A landscape with many valleys, sampled at points; each row gives a point and its height.
A ball rolls from a point to whichever of its 4 nearest points has the largest drop for the distance, and stops where none of them is lower. Distance is the straight distance between rows; heights are no part of it.
Rarop: [-5  3 -2 -6  4  0 -9  4 -1 16  7 -3 -2  8 12  7  7 -8  7 -3 -8 -4  2  3
  5  0 -5 -1  3 -3 -1 -7 -8 -2  1 -2]  (h 281)
Falif: [ -5  -2  -2 -10   2  -3  -9   0   5  11   8  -6  -2  15  12   5  11  -2
   4   0  -1  -3   3   5   4  -2   0  -3   7  -2  -6  -3  -7   3  -2   2]  (h 210)
sofik: [ -4  -4 -12  17  11   0  15  -2  -2  -7  -6   7   3 -15 -26  10   2  -5
  16  -4   1   0   7   1   7  10  -4   0  -9   7  10   4   1 -12   2  -2]  (h 407)
gavop: [-4  2 -4  1  3 -1 -2  2 -1 -1  2 -4 -1  1  2 -5  5  2  7  1 -3 -3 -2  1
 -3 -5  3  4  4 -2  4 -6 -1 -7  4  4]  (h 249)
dul: [ -9  16 -14  -1   3  -4  -7   5   9  -4   5 -18  10 -19 -17  19  14 -14
  17  -4 -13  -3   7  10  12  10  -4   8  -6  -4   9   7  -7 -12  -2   5]  (h 552)
gerik: [ -5   1 -13  10   2  -4   7  -5  -3  -6  -1   2   0  -4  -8  -3   2   0
   2  -3  -2   3   6  -4   1  -3  -4  -1   0   4   2  -5   1  -4   1   3]  (h 418)
Fafo: [  6 -28   5  22   0  -5  12 -13  -3 -14  -8  14  -5  -7 -16 -14 -10  13
  -2   7  14   0   4  -7 -11  -5   7   0  -9   9   4   7  25  12   6  -5]  (h 361)
tun: [ -7  10  -5  -9   3   2 -15   9  -5   5  10 -18   2  -7   8  17  12 -12
   4  -1 -14   7   4  11  10   9  -2   2  -1  -9   3  -1  -8  -9 -10  -5]  (h 580)
Papuf: [ -6  -7 -15  17   5  -4  15  -5   0  -8  -4   9   2 -12 -18  -1  -1  -1
   6  -2  -2  -1   7  -5   4   3  -2  -3  -9   8   4   3   6  -9  -2   6]  (h 224)
daku: [ 12 -10   6   4   2   6  13  -8   4  -3  -9   8  -4   6   5 -13 -19   7
 -13   2  14  -1   2  -6  -5 -10   1  -5   2   0  -7  -5  10  13   7  -2]  (h 321)
Zet: [ 10   3  11  -5 -10   8  -4  -3  -3  -3  -3   1  -1  12   7 -12  -7  10
 -13   7   7   0  -6   0  -4  -5   6  -7   2   1  -2   3  -3   9   5   1]  (h 234)
noleg: [-15  18 -16   1   6  -4  -6   8   5   4   8 -16   5 -12 -21  25  25 -24
  21  -4  -9   4  12  11  15  23 -11   9   0  -3  11  -1 -11 -12  -5   3]  (h 674)
repe: [  0  -1   2 -12   1  -3  -7  -1   3   6  11  -3   4  16  11   1   8  -2
   1  -2  -5   0   3   3   2  -2  -4  -5   7  -2  -6  -4  -4   0  -1   2]  (h 204)
Togep: [ -5 -12 -11  22   3  -4  16 -12   2 -14  -4  14  -5 -22 -24  -1  -1   4
   8  -3   2  -1   6  -6  -2   1  -3   3 -16  10  10  19  11  -2  -5   6]  (h 169)
Diza: [  0  -1  -4   5  -2  -1   1   0   2  -6  -1  -2   3  -1   2 -10  -1  11
   0   0   5  -1  -2  -4  -6  -3   6   4   4   1   0  -2  -2  -1   2   4]  (h 201)
fos: [ -3   2 -14  13  12   3   9  -6   1  -3  -4   6   4 -13 -25  15   1  -4
  13   0  -4   2   9   1  11  11  -5   8  -7   1   3  -3  -2 -10   3  -1]  (h 474)
tulu: [  5 -13  -6  32   1 -14  21 -14  -4 -15 -11  20  -7 -19 -35   1 -11  18
   6   0   7 -13   7 -11  -5   5  -1  10 -13   8  10   6  17   7  -1   1]  (h 450)
fiz: [ -6   2 -18   6   7   3   3  -1   1  -7  -2   4   1 -23 -23  17  -5  -6
  15  -5  -2  -1  14   9  13  12  -5  10  -6  -3   6  -3  -4  -5  -1   2]  (h 585)
vap: [ -7  -3 -14  14   6  -3  12  -4  -3  -4  -6   1   2 -13 -15   1  -1  -7
  10  -2  -1   2   7  -6   7   1  -8  -4  -8   5   3  -2   2 -11   4   1]  (h 69)
pesi: [ -3  -2 -11  19   9  -1  18  -6  -2  -7  -6   7   2 -17 -22   6   4  -2
  12  -5   0  -2   7  -3   4   6  -4   0 -13   7   6   3   4  -8   4  -1]  (h 292)
naz: [-18  20 -11 -13   3  -1 -15   6   4   9   7 -21  10   0  -4  22  19 -24
   6  -2 -15   9   6  11  19  16 -10   2   2  -7  -1  -2 -14  -7 -11  -7]  (h 635)
dem: [ -2   2  10 -21  -2   0  -7   8   3   9   7  -1   2  20  27   3   4   0
  -7  -8  -7   6 -10   6   1  -2   7  -5  15  -7  -9  -4 -11   2  -2  -2]  (h 186)
donum: [ -4   5 -13   2   8  -1  -3  -1  -6  -2   1  -3   0 -15 -13  14  -3 -10
   6   3  -8  -3   9  -4  12   6  -4   8   2   0   7  -1  -6  -6   5   2]  (h 500)
Laf: [ 14 -11  17  -3 -16  -3  10  -2  -3  -3 -20  16   0  11  26 -24 -17  22
 -20   3  16  -9 -16  -4 -25 -24   9 -14  -1   0 -12  -4  15  11  11  -1]  (h 582)
gukez: [ 12  -6  22  -6  -7  -6  13   3  -4   0  -7  11  -5  16  19 -20 -15  18
 -16   4  15  -9 -19 -10 -22 -19  10  -4   2   0  -8  -6  14  14  11   5]  (h 403)
vufu: [ -3 -13  -5  27   2 -11  21 -16   2 -14  -5  20  -8 -21 -30  -4  -5  12
   9   0   1  -6   4  -9  -5   6   0  12 -13  11   9  11  14   3  -2   6]  (h 271)
Fozi: [-6  3 -5 -1  2 -2  2  1  2  1  5 -5 -2  5  4  1  8  0  7 -3 -4 -4  2 -1
  2 -1  0  0  1 -2  9 -2 -1 -5  4  2]  (h 363)
zukir: [ 10 -19   8  19   5  -3  15 -11  -4 -12  -8  16  -6  -9 -17 -12  -9  13
  -1   5  15   1   2  -8 -15  -8  11  -2  -6   7   3   6  28   8   7  -4]  (h 390)
sibid: [ -3   9  17 -24   1   0  -6  12   2  10   7  -4   8  20  30  -2   0   2
 -13  -6  -3   7 -15   5   1  -1  12  -3  15  -7 -14  -4 -14   2   0  -2]  (h 259)
firi: [  0   8  14 -26   0   4 -11  13   5  10   5  -3   6  25  31  -2   5  -7
 -11  -2  -4   4 -12   8   4  -4   6  -5  17  -5  -4  -5 -16  -2  -2   2]  (h 252)
nena: [  4 -11  -5  17  -5  -1   8  -6   0  -6 -13  14  -4  -7 -17  -8  -9   8
  -2   5   7   1   5  -7  -6  -1  -1   4  -1   8   7   9  12   3  -5  -4]  (h 263)
Damol: [-10  20   2 -18   3   6 -27  17   5  14   5 -23   6   6  14  14  10 -25
   6   2 -14   8  -6   8  17   5  -1  -4   7 -15  -2  -8 -16  -8 -14  -1]  (h 365)
Gok: [ 14   0  20 -11  -8   2   1  -3  -4  12   1   5  -6  17  28 -16  -8   1
 -17   0   3  -4 -12   8 -10 -11  11  -8   2   4  -8  -9  -1   6   2   2]  (h 544)
Fivu: [ -4 -11  -8  25   3  -7  19 -16   3 -13  -2  17  -2 -25 -26  -1  -2   8
   7  -3   2  -4   5  -7  -2   4   0   9 -13  10   6  20  11   1  -3   7]  (h 187)
regoz: [-11  11  -1 -12   1  -2 -24  15   4   8  10 -15   4  -2  11  10   8 -20
   1  -2 -17   7  -2   9  14   4  -4  -1   1 -10  -1  -5 -14  -7 -13  -7]  (h 502)
Kati: [  9 -15   3  18  -4  -3  11  -4  -1  -7 -11  17  -8  -6 -12 -10 -10   9
  -6   4   9   0   7  -8  -9   0   4   0  -4   6   5   5  18   1   2  -7]  (h 319)
bib: [  7 -19   8  18   4   0  12  -9  -1 -11  -9  16  -6  -5 -14 -11 -12  12
  -2   7  11  -3   3  -9  -9  -5   5   1  -6   6   6   6  23   7   3  -7]  (h 372)
feli: [-10  12 -17   6   0  -6 -10   1   5 -11  -1 -12   9 -23 -20  23   9 -11
  18  -5  -9   3  14  11  16  11  -8  13  -7  -2  10   7  -7  -4  -2   4]  (h 564)
geli: [-4 -2 -2 -6  0  0 -6  7  6  1  5  0  1 10  2 -4  8  2  1  2 -2 -5 -4 -1
 -4 -3  5  1  1 -4 -4 -1 -1 -2  2  6]  (h 181)
rume: [ -3   9  -9  -5   3   2  -9  -1  -6   4   7 -11   0 -10  -5  18   6 -12
   5   5 -12   1   0   1   7   6  -4   4   2  -3   9   4  -8 -12  -2   0]  (h 542)
Vosut: [ -2   7 -15   1   8   1   1   1  -6   0  -2  -1   2  -8 -14   7   0  -6
   8   1  -6   1   3  -8   8   1  -7   1   1   1   6  -3   0  -3  11   1]  (h 431)
pibuz: [ 12 -20  11   8   1   0  19  -9   0  -5  -7  13  -3   0  -3 -13 -12  19
  -7   2  23  -6  -5  -9 -21 -12   5  -8 -12  -1  -9   4  22   7   5   0]  (h 419)
Mev: [ -2  -9 -11  13  -4  -7   9  -8  -1  -8  -4   7  -1 -10 -11 -10  -2   8
   1  -2   1   3   7  -6  -7  -3  -1   1  -3   5  -2   4   5  -7  -6   4]  (h 211)
Famol: [  6   0  13 -15  -8   6  -4   5  -3   4   5  -1  -3  16  11  -5   4   8
  -9  -6  -1  -1 -10   7  -6   1   3  -8   1  -1  -8  -3  -8   0   1   0]  (h 188)
zek: [ 12  -5  21  -3 -10  -6  18   0  -4   0 -15   9  -5  16  20 -22 -15  24
 -14   1  18  -9 -16  -6 -26 -23   7  -7   3   0 -11  -3  13  17   8  -2]  (h 490)
Gibop: [  2 -14  -4  19  -5  -6  11  -8  -1 -11 -10  13  -5 -15 -22  -5  -2   8
   2   3   2   1   2 -14  -5  -1  -2   4  -7  11   0  13  13  -5  -5   1]  (h 168)
pev: [  6 -20   1  22  -1  -4   8  -6   0 -11 -10  18  -9  -6 -19 -10  -7   9
  -6   6   8  -4   3 -10  -6   3   5   3  -4   7   6  11  24   7   7  -3]  (h 329)
guri: [-7  0 -6  4  3 -6  1 -4 -2 -7  1 -2  2 -3 -4 -3  3  3  3 -4 -5  0  5 -1
  1 -6  0  2  5  2  4 -4  2 -2  2  3]  (h 421)
Fipam: [  4 -13  -6  15  -8  -2   9  -4  -2 -10 -10  17  -5  -7 -13  -7  -6   9
  -3   4  10   1   5  -7  -8   1   3   1  -1   6   6   6  12  -2  -4  -7]  (h 235)
fona: [ 10   1  19 -13  -9   9   2   0  -3   4   2   3  -7  13  18 -11   0   6
 -14   2   0  -3 -11   6  -5   1  10 -11   1   1  -4  -4  -3   7   4  -1]  (h 336)
tevil: [  3  -2  -2   8  -5   1   1   1   2  -6  -8   6  -5  -7  -4 -10  -7  15
  -1   2   8  -2   2   1  -5  -4   5   5   2   9   0  -1  -1   3  -4  -5]  (h 362)
Saze: [ 14  -5  17  -3  -6   0  21  -4  -3  -7 -11  10   0  11  17 -18 -16  23
 -15  -2  17  -2  -7  -6 -21 -15   5  -5   0   1  -8  -3  13  12   5  -2]  (h 487)
Bafi: [ -9  11 -10  -9   0  -3 -13   7   0   2  10 -17   4  -5  -4  19  16 -16
   1  -4 -15   2   8   8  14  12  -8  -1   1  -9   0   0  -9 -11 -10  -2]  (h 591)
gesun: [ -9  10  -5 -10   6   0 -17   7  -3   6  10 -16   2  -5  11  12   9 -17
   5   1 -14   5   1   9  11   8  -3   1  -2  -3   1  -7 -13  -7 -10 -10]  (h 581)
Lub: [ 11  -2  20 -12  -2   2   6  -4  -5   2  -1   6  -8  13  20 -16 -13   7
 -14   7   5  -6 -12   2  -9  -8  12  -8   6   0  -2   0   3  14   4   5]  (h 322)
boge: [ -6  11   2 -17   2   7 -19   9  -2  17   7 -12   6  13  20   8   3 -11
   5  -1  -6   8  -1   2  13   2  -4   1   9   1  -6  -3 -16   2  -2  -3]  (h 262)
vafig: [ 14 -17   9   7   2   1  16  -8   2  -5  -5  12  -3   4   1 -14 -15  21
 -10   2  22  -2  -3  -8 -18 -12   4  -8  -5  -1 -13   1  19   7   2  -3]  (h 404)
zifo: [-17  19  -4 -12   7  -5 -20  14   2   7   7 -19   5  -2  13  15  14 -20
   2  -1 -14   7  -1  10  17  11   1   0   5 -11   2  -2 -11  -8 -13  -8]  (h 682)
tus: [ -1   1   8 -17  -2  -2  -7   1   3   4   9  -1   3  18  17  -2   4   6
  -9  -8  -4   4  -7   4   0   0   4  -7   4  -6 -13   0  -9   2  -2  -4]  (h 117)
gomon: [ 11 -13  10   9  -4   3  22  -9  -3  -4  -8  14   1   6   3 -16 -17  20
 -11   4  21  -2  -8  -9 -24 -15   3 -10  -9   2 -14   5  16  10   6   1]  (h 434)
Les: [  3 -19   2  19  -2  -6   9  -8   1  -9 -12  16  -6  -5 -25  -5  -7  11
  -2   5   9  -2   5 -15  -8   1   1   5  -4   9   7   9  19   5   4  -5]  (h 306)
zizu: [  9   2  18 -14 -10   8   0   4  -6   8   1  -3  -2  16  19 -11   0   8
 -10  -3  -3  -2 -14   5  -5   3   5  -9  -1   4 -11  -6  -4   8   2  -5]  (h 340)
bon: [ -9  18   3 -20   0   7 -29  17   6  13  11 -24   6  12  20  12   7 -22
   2  -1 -12   9  -5   9  14   3  -4  -3   4 -12  -7  -8 -16 -10 -12   1]  (h 307)
mor: [-15  18 -15  -7   8  -4 -11   7   6   9   8 -18   7  -3 -14  25  22 -26
  12  -4 -12   6   7   9  16  20 -17   8  -1  -4   4   0 -15  -6  -7   0]  (h 627)
Bez: [-13  16 -23  -2   9  -2 -15   5   7   4  14 -16   1  -9 -20  24  23 -30
  24  -4 -11   8  10  13  17  22 -13  10  -5  -3  18  -2 -15  -9  -7   3]  (h 711)
rifek: [ -3  -9  -8  20   4  -3  15 -10  -2  -9  -3  12   2 -19 -20  -1   0   0
   8  -3  -1   0   5  -4  -3  -2  -3   0 -13  10   5  12   7  -6  -5   7]  (h 170)
Zuviz: [ 4  0  1 -8 -5 -1 -8  3  4  1  8 -5  0 14  2 -4  7  7 -4 -3  0 -5 -7  2
 -6 -1  5 -3  5 -5 -7  2 -3 -1  1  4]  (h 163)
tane: [-4  5 -7 -1  6  1 -7 -1 -4  5  7 -3 -7  2  2  5  8 -5  5  4 -7  0  3 -1
  4  2 -4  3  3  1  9 -5 -1 -3  4  1]  (h 369)
naba: [ -9  10 -12   0   3  -3  -7   7   1   3   6 -15   7 -10 -14  18  20 -19
   6  -1 -14  -4   7  10  16  14  -5   4  -5  -4   6   2  -7 -15  -4   6]  (h 572)
tizu: [ -4   7  -8  -4  -1  -2 -15   3   0   2   8 -15   1 -14 -11  19  10 -15
   5   0 -13   2   4   9  11   9  -6   4   1  -5  10   3  -8 -13  -5   1]  (h 558)
vokap: [ 16  -2  14  -7  -4   6   1  -8  -3   0  -2   2  -4  13  15 -15  -9   7
 -15   5   7  -3  -8   1  -7  -9  10  -5   7   2   0  -3   1  10   5   2]  (h 278)
Fal: [  5   1   5  -6 -11   8  -7   1  -1   1   4  -7   1   8   4 -11   1   8
  -6   3   0  -4 -10   2  -4  -3   4  -3   2   0  -8   4  -3   1   4   3]  (h 198)
moto: [-9  3 -7  0  4  0 -1 -1 -4  0  1 -4 -3  2 -3  7  5 -4  7  5 -5 -5  5 -2
  7 -1 -5  1  5 -1  8 -5  2 -4  9  3]  (h 445)
Guv: [-11  13   2 -16   2   3 -24  12   0  16   7 -17   5   5  16   9   5 -14
   1   0 -11   9  -4   6  15   2  -3   2  -2  -6  -9  -3 -12  -3  -8  -6]  (h 324)
fikir: [  8 -15   3  12   0   0  12  -3   4  -5 -12  15 -10  -2  -4 -14 -15  11
  -7   1  12  -1   4  -3  -6   1   8  -3  -2   6   2   1  15   4   2  -7]  (h 413)
sil: [-10   7  -5  -8   3   4 -13   3  -3  10   8 -10  -6  -2  12  13   9 -11
  10  -1  -7   5   1   5   7   6  -6   4   2  -3   3  -6  -9  -4  -5  -8]  (h 435)
lefal: [ -1  -7  -8  13  -5  -1   9   1  -1 -10  -8   8  -6  -7 -10  -7  -4   9
  -2  -1   4   0   4  -4 -11  -2  -1   3   1   4  -1   1   4  -3  -6  -3]  (h 64)
lan: [ 15 -11  13   1   0   1  21  -5   0  -6  -6  14  -1  12   4 -15 -15  17
 -17   0  17   1  -5  -7 -18 -11  -1  -6  -2  -2  -9  -2  15   9   5   0]  (h 420)
Goti: [-15  17 -16   8   4  -3  -9   7   7  -2   7 -19   5 -15 -25  21  18 -21
  20  -8  -7   5  12   8  14  17 -13  11  -9  -5  14   3  -8  -8   1   6]  (h 600)
kilig: [  6   1   5  -1  -7   2  -3   4  -1  -5  -1  -4   2  -1   4 -13  -4  11
  -4   1   4  -5  -6  -2  -8  -3   9   2   4   0  -1   4   1   6   2   3]  (h 238)
Miv: [ -3  -8 -13  12   0  -4   9  -6  -2  -6  -4   8   0 -13 -18  -4   0   7
   0  -3   0   3   7  -6  -4  -3  -4   0  -9   4  -2   3   8  -5  -6   1]  (h 274)
mekim: [ -7  -1 -18   8  10  -1  10  -4  -5  -3  -7   1   3  -8 -12   4   0  -3
   7  -1  -4   1   6  -6   7   1  -7  -2  -4   2   1  -8   0  -7   6   1]  (h 265)
datu: [ -5   2  -5  -7   3   2  -8  -1   1  11   7  -4  -3   7   6   0   9  -6
   5   0  -5 -10  -1   5   1   2  -2   0   5  -1   3  -5  -3  -5   5   1]  (h 282)
Duzuv: [ -2  -6 -12  12  -6  -4   8  -3  -2 -10  -5   3   1  -9  -6  -8  -2   8
   1  -6  -2   1   4  -4  -4  -5  -1   1   0   4  -1  -2   0  -5  -4   3]  (h 248)
niz: [ -3  -6 -10  27   8  -4  19 -13   0  -9  -6  11   0 -21 -24   0  -1   0
  15  -2  -3  -3   5  -5   1   4   1   1 -15   8   6  17  11  -3  -2   6]  (h 212)
zedib: [  8  -5   4   6  -4   5   1   0   2  -1  -6   5   1   5   0 -13 -10  11
  -3   4   7  -2  -1  -1  -7  -2   9  -2   3   6  -5   0   1   7   3  -8]  (h 287)
Bezif: [ -3   7 -15   7   4  -3  -4   0   0  -4  -2  -4   6 -26 -21  21   0 -10
  10  -2  -6   0   8   1  11   7  -2  11  -6  -2   5   1  -7  -4   1   2]  (h 548)
setek: [ 12 -12   4  10  -2   1  11  -4   6  -4  -7  12  -5   0  -5 -10 -10  12
  -6   7  14  -8   5  -1  -3  -5  10  -2  -2   3  -2   1  11   8   0  -6]  (h 493)
Fased: [ -4  16  11 -25  -5  12 -18  16   5  13   4 -19   6  25  34   9   6 -16
   0   1  -6   9  -5  14   9   3  -8  -2   6 -10  -2  -9 -24  -1  -4   3]  (h 276)
suf: [ -8   6   7 -21   2   1 -16   8   5   8   4  -8  10  22  28   6   6  -8
   0  -3  -3   9  -3  11   3  -4  -5  -4  12  -2  -2   1 -11   0  -3   2]  (h 174)
zatid: [ -1 -10  -6  21   1  -6  20 -14   1  -6  -7  19  -4 -18 -27  -3  -5  11
   3   6   1  -4   2  -9  -7   4  -2  11 -10  11   7  15  12   4  -6   2]  (h 229)
rim: [ -3  15   7 -18  -1   8 -27  15  -2  13   8 -22   6  15  20  10   4 -19
   3  -3  -6  13  -3   1  12   1  -4  -3   5  -8  -1  -7 -15  -4  -7   0]  (h 275)
febiv: [ -3   5   0 -12   0   2 -16   6  -4  14  10  -8  -2   2  15  11   9  -9
   8  -2  -7  -1   4   4   7   3  -4   5   4   0  -3  -5 -12  -2  -6  -6]  (h 320)
Vopir: [ 15 -21  11  14   7   3  17  -9   2 -11  -7  19  -4  -4 -10 -14 -14   9
  -2   3  16  -3   0  -2 -14  -7   8  -4  -7   1   2   0  23   7   5  -7]  (h 439)
selat: [-13  17 -13  -6   4   0 -10   7   5   4  10 -15   7  -4 -14  23  21 -22
   6  -4 -12   1   8  12  17  16 -12   0   1  -7   1   1 -11 -13  -7  -1]  (h 601)
kadi: [ -5   3   4 -16  -2   1 -12   3   3  13   8  -7   4  14  21   6   7  -6
   1  -1  -6   3   5   7   6  -1  -5  -3   7   0  -6  -3  -6   4   0  -4]  (h 175)
kupig: [-11  10   1 -14   6   5 -19   9   0  13  10 -18   5  -1  18   9   8 -13
   5   1 -11   5  -2   8  12   5  -3   3   4  -7  -2  -7 -13  -5 -11  -5]  (h 437)
babav: [ -4  13  15 -24  -3  10 -14  13   4  12   7 -13  11  19  33   7   6 -12
  -2   0  -3   9  -7   9   8  -4  -3  -1  13  -6  -2  -6 -21  -3  -3   2]  (h 217)
muri: [ 14  -3  18 -10  -3  -3  12   1  -7   5  -7   8  -4  14  21 -19 -10  14
 -14   2  13  -4 -15 -10 -20 -14  10   0   9  -3  -5  -5  11  15   8   6]  (h 297)
fipub: [  5  -3  -1 -12  -1   2 -10   2   7   3  11  -2  -1  17   7   1   9   1
  -6  -6  -2  -3  -2   2   0   1   2  -5   9  -4 -11  -2  -7  -3   0   0]  (h 195)
zanek: [ 12 -10  17   3  -9  -2  15  -6  -4  -6 -10  15  -2  11  11 -16 -12  27
 -18  -1  18  -8  -6 -10 -24 -19   1 -10  -5   0 -10   2  17  11   2  -1]  (h 489)
mobo: [ -1  17  15 -28  -6  10 -16  15   4  13   8 -16   6  24  41   4   7 -17
  -2   1  -6   4  -6  12   9  -3  -6  -6  15  -8  -5  -7 -22   1  -1   5]  (h 318)
deso: [-1  1 -5  8 -4 -4  3 -1 -2 -9  0 -1  2 -4 -5 -8 -1 10  0  0  1  3  1 -6
 -6 -7  0  3  0  0  1 -2 -2  2  0  0]  (h 323)
turip: [  9 -23   2  23   2  -9  16 -13  -5 -19  -8  19  -5 -12 -20 -10 -10  12
  -1   3   9  -1   4 -12 -10 -10   3  -1  -8   9   5   6  26   8   9  -3]  (h 379)
Beku: [  2 -10  -6  16  -8  -3  10  -7  -1  -9  -7  12  -5  -9 -15  -7  -6  10
  -2   1   3   3   4  -9  -6   1   1   4  -3   5   2   9   9  -5  -7  -2]  (h 216)
kef: [ -7   7  -8  -1   4   6 -10  -1  -4   4   7  -7  -2  -5  -7  13   3  -9
   4   4  -8   1   5  -2   7   6  -6   8   5  -2  13  -1  -5  -5   7   2]  (h 527)
tifop: [ 15  -3  18  -4  -3  -5  15  -1  -5   0  -9   6  -1  15  18 -18 -14  19
 -17   2  15  -3  -9  -8 -21 -11   5  -2   2  -3  -2  -3  13  16   5   2]  (h 411)
toz: [ 14  -6  20 -13  -2   0  12   0  -5   6   2   5 -10  17  23 -17 -11   9
 -15   4   9  -8 -18  -5 -18  -7  12  -3   7  -1  -4 -11   7  12   5   7]  (h 87)
lave: [  4  -1   2   4  -7  -2   0   1   3  -2  -7  -2  -5  -3  -2 -10  -6  10
  -3   2   7  -4  -1  -2  -5  -4   2   1   1   5  -6   2  -2   3   0  -5]  (h 293)
vigad: [ -8   8 -13   3  -1   0 -11   2   4  -4   3 -11   6 -21 -12  17   4 -16
   9  -2  -9  -3   9   7  12   9  -5   8  -3  -2   8   7  -7  -4   2  10]  (h 541)
Vozi: [  0   8  -3  -5   0   3  -8   1  -5  10   8  -7  -8  -2   2   8   9  -7
   4   7 -10   4   5   1   7   5  -6   1   1  -2   9  -6  -9  -6  -2  -3]  (h 444)
zufi: [  7   4  16 -18  -6   3  -5   6  -4  13   3   1   1  17  26  -9   1   6
 -13  -4  -3   1 -16   7  -3  -1   8  -6   1  -5 -15  -6 -10   4   1  -7]  (h 373)
neru: [ -1 -13  -7  17   2  -7  13 -11   4  -7  -5  15  -3 -21 -20  -5  -7   3
   4  -3   1  -4   4 -12  -6   0   2   5 -11   9   7  17  11  -3  -3   6]  (h 123)
minaf: [ -6   6 -14   8   7  -1   2  -3   0  -4   0   0   2 -20 -20  20  -3  -8
   9   0  -3  -2  10   0  13   8  -7   8  -2   0   7  -4  -4  -6   2   1]  (h 537)
voze: [  2   3  15 -17  -6   2  -3  10   4  11   5   2   3  15  21  -4   4   5
  -9  -7  -8   2 -13   4   0  -1   6  -6   6  -5 -15  -3 -12   4  -2  -5]  (h 199)
gan: [ -4   3   7 -22  -1   2 -12   5   6   4   7  -4   4  20  20   3   7  -2
  -4  -4  -6   5   1   7   6   1   0  -4  11  -6 -11  -2  -6   3  -3   2]  (h 150)
mak: [  8  -2  11  -2  -2   3   8 -10   0  -7  -4   6  -3   8   4 -14 -15   7
 -15   6  12  -2  -3  -2 -10  -8   4  -4   5   3  -5  -2   8  16   7   3]  (h 286)
subu: [  5 -20   2  27   1 -11  17 -12   2 -12 -12  18  -5 -17 -31  -9  -8  13
   3   3   8  -8   5 -13  -6   1  -4   7  -9   8   7   8  18   9   7  -2]  (h 342)
nal: [ 5  3 -3  3 -2 -1 -3  1  5  1  6 -5  0  3  1 -9  4  6  2 -1  2 -5 -5 -4
 -5 -5  8  1  1 -2 -5  1 -3 -1  3  6]  (h 97)
kidu: [  8   1   8  -1  -6   9  -3  -4   0  -3  -6  -1   0   7   3 -12 -10   6
 -11   7   9  -3  -4  -5  -2  -5   7  -7   6   5  -5   4  -2  11   2  -2]  (h 254)
zume: [ 13 -17   6   7   3   3  19  -7   3  -4  -6  15  -3   2   1 -15 -20  13
  -8  -1  18  -4   0  -2 -11 -14   3 -10  -4   0 -10   2  13  10   4  -2]  (h 367)
nak: [ -6   6   1 -12   3   5 -18   3   1  17   6 -10  -1   9  17   7   4  -9
   5   1  -6   4   1   3  12   3  -8  -2   5  -2  -6  -2 -11   2  -4  -3]  (h 221)
Guz: [ -6  16   9 -23  -3  10 -21  14   0  11   8 -13  11  21  28   7   5 -13
  -1  -1  -3  10  -2   9  12   1  -7  -2   9  -3  -2  -5 -15   0  -2   2]  (h 246)
tozut: [ 14  -6  13  -6   1   2   8  -6  -3  -5  -4   9  -3  12  15 -16 -18   8
 -16   2  14   0 -10  -6 -16 -12  11  -3   9  -2  -4  -3   9  16   3   2]  (h 344)
Vike: [  9   3  18  -7 -10   8  -5  -1  -4   2   1   2  -2  11   8 -12   0   7
 -10   2   3  -5 -11   5  -7   1   7  -7   3   1  -2  -2  -6   6   4   0]  (h 242)
tubor: [ -5  21   9 -25  -5  13 -26  21   4  10   8 -23   2  22  29  12   9 -19
   1  -2 -10  11  -7   6  11   1  -4  -5   3 -12  -7 -17 -23  -4  -9   0]  (h 337)
Zesev: [ -4  -1 -15  14   9  -2  10  -3  -2  -2  -4   5   3 -12 -22  10   0  -2
  13  -2   0   0   9  -2  11   4  -3   1  -7   2   4  -1  -1 -10   6   0]  (h 308)
kuf: [ -4   7 -10  -1   0   0 -13  -2  -6  -1   4 -10   1 -15 -11  16   1 -17
   4   6  -8   0   6   1   7   9  -4   6  -1  -4   9  -1  -7  -9   4   5]  (h 525)
modip: [ -5   5 -12   1   7   4  -1   0  -5   3   1  -5  -1  -8 -11  11   1  -5
   8  -1  -4   3   6  -5   5   4  -6   4   2  -1   6  -3  -3  -2   8   1]  (h 485)
vuf: [ -4  10 -14   1   0   0  -7   1  -1  -1   4 -10   6 -22 -14  18   5 -11
   9   2  -8  -3   4   4  10   8  -5   9  -1  -2   7   3  -8  -9   2   6]  (h 535)

Where does a ball stop that starts at each point below?
kidu: nal
naz: vap
zanek: nal
tozut: nal
gomon: nal
Damol: tus
Vopir: lefal
Goti: vap

Call two points neighbours if one is among the 4 nearest of the other. Go from one point of each pair to the other, from neighbour to neighbour, staying as low as possible. Name the highest point that can't be avoided.
neru and toz: deso
vap and lefal: Papuf
toz and nal: Lub
neru and lefal: Beku
tus and nal: fipub

For each start below, name every point that the ball comes to, in order.
pibuz: zume, daku, mak, kidu, Zet, Fal, Zuviz, nal
febiv: nak, kadi, gan, tus
mobo: babav, suf, gan, tus
